The views of a scene show one set of named points, each view turned or mirrored, shifted and resized as a whole, with a little noise and some points left out.

Scene 1
View 1
q_94: [-11  11   5 -19 -21  -4 -10   2   3   7   2  -6 -15   0 -22  13   0 -13
   8 -10   4 -35 -40 -10   0  15]
q_946: [ -5   9  -1 -14 -17 -11  -1  -1 -14   3  29 -12 -10 -28   5  17  14   1
   5   7 -12 -22 -27 -30   4   8]
q_17: [ -5   7  15 -24 -19 -12  -8  -4  -8   4  25  -3 -27 -10 -22  16   3  -5
  10   0  10 -22 -33  -4  -3   5]
q_274: [  4   8  25 -27 -24 -12  -7 -11  -2   1  14  -4 -38 -11 -38  12  -1  -7
  15  -7  15 -21 -42   1   1   7]
q_311: [ 16 -10  14 -23  -7  -2   6 -22 -14  15  43  14 -29 -27 -15  -2 -10   7
  -4  12   7  21 -14 -15  -1 -13]
q_557: [ 15 -30  -8 -15 -11   1  -5 -21   9  23  22   6  -9 -27 -19 -18 -29   8
  -3  -8   5  -1 -12 -11   9  -3]
q_558: [ 17 -10  16 -26 -19 -15   0 -23 -10   6  37  -3 -31 -37 -24   4  -6   7
  11   1   9  -1 -24 -10   7  -2]
q_911: [ -7  -3   1 -20 -10   1  -7  -1  -1  13  22   4 -15  -3 -14   5 -11  -5
  -4   0   7 -13 -24  -8  -5   1]
q_128: [  9 -17 -12 -12  -9   1   1 -13  -4  17  28   4  -3 -27  -1  -7 -13   8
  -7   3  -7   1 -13 -26   6  -2]
q_19: [ 15 -28 -16  -9 -12   9  -6 -18  17  27   3   9  -1 -17 -20 -25 -32   1
  -7 -14  -2  -3 -17 -15   9   3]
q_922: [  2  -1   8 -21 -11   1   0  -8  -7  12  24   9 -22  -7 -17   3  -8  -3
  -4   5   8   0 -23 -11  -5  -6]
q_388: [  3 -21 -16  -8 -16  -3 -10  -9  12  18   9  -6   4 -22 -11  -9 -18   1
   2 -15  -5 -26 -22 -17  10  11]
q_710: [  7   9   9 -16 -21  -3   1 -11  -5   5   9  -2 -23 -17 -20   5   3  -4
   5  -3  -4 -11 -37 -21   7   9]
q_321: [-13   4 -13 -10 -13   7  -6   8   4  13   5  -1   2   2  -3   4  -3 -10
  -7  -5  -8 -27 -28 -21  -4  11]
q_339: [-12  16 -12  -7  -6  16   3   9  -6  14   7   8   2   4   9   7   5  -9
 -16   8 -19  -8 -27 -35  -6   3]
q_703: [ 14 -19  -3 -15 -15  -3  -3 -19   3  17  21   2 -11 -29 -17 -11 -15   5
   0  -7  -1  -4 -19 -16   9   2]
View 2
q_94: [ -3   4  -4 -14  13  19 -19  -4 -19   6  17  20  -7   4   8   2  -1  19
  21  15  36  13  31 -15 -21   9]
q_339: [  2   2  10 -20  10  14  22  -3 -10   3   7  14 -22 -10 -11  12   8  29
  -7  10 -10   2  -3 -22 -25  11]
q_911: [  4   9  12  -4   9  10  -6  -9 -19   7   1  19  -5  -4  -3  -6  -2   2
  10  10  25  -4   8  -3  -8   0]
q_19: [ 10  15  30  29  25 -10 -16 -39   2   5  -2   7  -9 -10 -23 -23   8  37
  19  17  29 -14 -14  -9  -6   7]
q_274: [  3  18  -2 -16  10  13 -30   2 -21   6  16   0   3  10  24  -7 -15  -1
  25   9  56  -2  29  -1   1  10]
q_946: [ -9  -4  18 -19  24  17   0   0 -26   2  11 -13 -17   9 -11   9  -4  17
   8   2   7  -2  16 -27  -2  -5]
q_703: [  3  13  31  11  25  -1 -16 -22 -12   4   1 -13  -6   3 -15 -15  -4  19
  18   9  30 -17  -1  -9   9  -1]
q_710: [  3  14   9 -16  18  11 -11  -2 -14   1  15 -15 -10   6   9  -2  -8  20
  15   9  32  -6  11 -14  -3  14]
q_128: [  1   6  35   5  22   1   0 -18 -14   3  -4 -12 -13  -1 -25  -9  -1  17
   7   6   9 -18  -8 -13   7  -6]
q_17: [ -1   9   4 -20  10  17 -18   5 -27   6   9   2   0   7  11  -2 -13  -6
  17   7  38  -2  26  -5   0   1]
q_311: [ 13  22  34  -4  10  -2  -1  -4 -16   2  -8 -24  -1   0  -3 -16 -15 -12
   4   2  23 -35 -15   8  26  -2]
View 3
q_558: [ -7   8  17  29   4 -36  57 -24  20 -23   8  41  -6  42 -35  -8  21  50
 -12  47  11  41  -2  42   8  13]
q_922: [-14 -14   9  10 -13 -25  22  -5  16 -13  12  23 -12  28 -36  -4  18  35
   5  35   5  15  -9  21  -1   0]
q_557: [ 27   0  12  13  17 -14  28 -12  10 -20  13  53   2  43 -20  20  26  34
  16   8  12  18  16  27  26  21]
q_94: [-17   0   5  -1 -11 -27 -11 -19   1 -16   1  23  -5  42 -23  11   9  63
  22  68  -7  -9 -29  39 -40  -8]
q_311: [ -8 -11  13  26  -8 -31  58  -3  26 -14  11  31 -10  30 -40 -15  23  22
 -18  18  17  43   8  21  26  11]
q_321: [ -2  -5   2 -17 -13 -24 -14  -4  -6 -11   1  25  -7  36 -12  18   4  44
  30  36   8 -17 -20  30 -27  -1]
q_17: [-26  -3  10  11  -8 -40  25 -20   6 -19  12  24 -14  36 -32  -7  10  58
   8  65   4  12 -23  41 -24   0]
q_274: [-27  -1  17  30  -2 -30  19 -33  14 -23  15  31  -9  43 -41  -6  24  71
   7  80 -14  15 -18  41 -27  -7]
q_128: [ 16   2   5  -4  -5 -25  29   1   9 -13 -10  37   1  39 -13  14   9  27
  -1   4  25  21   4  27  16  19]
q_388: [ 24  11   7  -5   9 -18   3 -12  -3 -19  -7  50   3  50  -4  32  12  49
  28  22  12  -1  -3  42  -2  18]
q_19: [ 35   0  11   5  11   3  -2  -7  11 -18   4  57   7  45 -20  35  28  36
  28   2   2   4  19  19  18  13]
q_703: [ 17   7  12  13   6 -18  27 -14  12 -19   1  49   1  46 -19  17  19  42
   6  22  11  22   6  32  13  16]
q_911: [ -9 -12   6  -1  -9 -31  12  -5   3 -15  17  24 -14  32 -27   3  11  39
  21  38  10   2 -15  26  -8   4]
View 4
q_339: [ 29  -6  20 -16  10 -37  15  -6 -22  -4 -22  39 -20  -7   8   3  -3   4
  26  23 -23 -24 -17  33 -18  31]
q_703: [  2 -11   8 -21 -29  -1   8  23  28   3 -24 -23 -29  13  19  24   9  24
  14  -9   1 -47   2  22  25  10]
q_19: [  6  10   4 -23 -39  -3  18  23  35  14 -35 -17 -52 -16  26  17   1  41
   0  -6 -28 -58 -10  47  20  -8]
q_911: [ 11  16  -2 -15  -9 -14  -7   5  25  -7  -6  12 -23  28  13  14   6  16
  31  17  -9 -23  10   9 -14  11]
q_274: [ 15  23 -20   4  19  -3 -52  21  30 -10 -21 -17   6  72  20  22  23  32
  42   1  10 -48  44  -5 -11  21]
q_922: [ 11  19   5 -22  10 -15 -12  10  25 -15 -10  -5 -16  29  17  16  12   9
  36   8  10 -22  -7   9  -7  14]
q_558: [  0 -14   1 -25  -6   3 -18  30  38 -12 -11 -41  -4  53  18  35  27  10
  30 -16  39 -36   6  -3  31  29]
q_710: [ 20  -4   0  -7  15 -16 -25  16   0  -4 -31  -5   1  36  15  18  15  22
  31   4   2 -52  14  15   2  33]
q_946: [ 19 -44  13  -6 -12 -21   3  11 -22   1 -10  22  -4  35  -3  21   6   1
  31  10   2 -31  23   5   2  44]
q_128: [  6 -26  17 -30 -30 -12  28  16  11   0 -13  -5 -33  -1  12  20   5   7
  16  -2   4 -28 -18  22  25  19]
q_388: [ 10 -17   0  -6 -50  -3  13  24  15  18 -22   4 -38  11  10  21  -4  32
   9   1 -28 -55  30  26  11   8]
q_321: [ 25  -1   3  -1 -12 -27   3   0  -9   5 -16  41 -24  15   6   8  -9  21
  25  25 -40 -33  26  21 -27  18]
q_311: [ -3   0  16 -43   3  -5   2  16  39 -21  -4 -36 -14  22  22  21  27  -3
  33  -8  44 -15 -39   9  30  20]
q_557: [ -3  -1   4 -31 -43   5  17  26  46   6 -16 -30 -42   3  25  26  12  26
   8 -11  -1 -42  -9  27  32  -5]
q_94: [ 24  13 -14  14   3 -16 -33  10   4   0 -18  24  -7  52   9  12   4  32
  34  19 -26 -50  55   7 -32  20]
View 5
q_710: [ 12  13  19  12 -20   3  11   8  15  13  -2  24 -25  28 -20   8  10  13
 -16  25   0 -21  23  -2   7  -9]
q_321: [ 26   9  14  21 -32  -2  28  10  20  -3  -1  -1 -17 -10  -9  -3 -11  45
  -5  31 -20 -12  10 -12   1 -19]
q_274: [ 10  14  29  11  -5  18  11  -4   0  11  -9  28 -43  33 -21   4  17  19
 -38  39  -9 -51  35   9   0  -2]
q_922: [  3   2  11   5  -9   5  19   5  19  16   0  10 -22   0  -2   8   4  17
 -21  29   3 -21  23  25   7   3]
q_557: [ -9   8  -1  14   6  43  14  29  16  11  -4  12 -11   7   0 -15 -14   5
  -7  13 -15   2   2  23  23  16]
q_94: [ 27  14  28  19 -25   6  21  -1   6  -1  -6  10 -36  15 -21  -2   5  43
 -22  41 -26 -38  24 -10  -2 -20]
q_17: [ 17  11  16  11  -9  10   9 -10   9   5  -8  22 -39  14  -7   7  12  22
 -24  45   1 -44  29   5  -4  -3]
q_311: [-15   3  -3  -4   9  14   5   5  28  22   1  23 -18   5   8  11   5 -14
 -15  20  25  -9  20  39  17  19]
q_19: [ -5   7   8  18  -8  38  27  43  14  16   0   1  -5   9 -15 -21 -19  18
  -7   4 -33  15  -1  18  28   4]
q_558: [ -4  14   5   8  10  28  -4   3  14  10  -9  39 -30  28  -2   7   9 -11
 -16  30  13 -28  20  21  11  16]
q_388: [ 14  18   5  28 -12  34  14  26  14  -5  -7  11 -14   8 -10 -21 -17  27
   1  22 -29  -1   0  -6  13  -1]
q_946: [ 27  19   2  19 -21  -5   1   2  25  -9  -5  25 -20   6  -4   7  -1  17
   8  34  11 -13   8 -19  -2  -7]
q_339: [ 24   5  11  11 -43 -31  29  10  32   5   8  -6  -6 -19  -5   8  -8  36
   3  24   3   4  14  -7   2 -23]
q_911: [ 10   4  10  11 -12  10  23   4  17   7  -3   4 -27  -6   0   0  -3  31
 -17  36 -11 -23  21  15   4  -2]

Which points are out of place in each view (at most two, in the order of its rows)? Write - if all are in place.
view 1: q_946
view 2: -
view 3: q_321
view 4: q_339
view 5: -
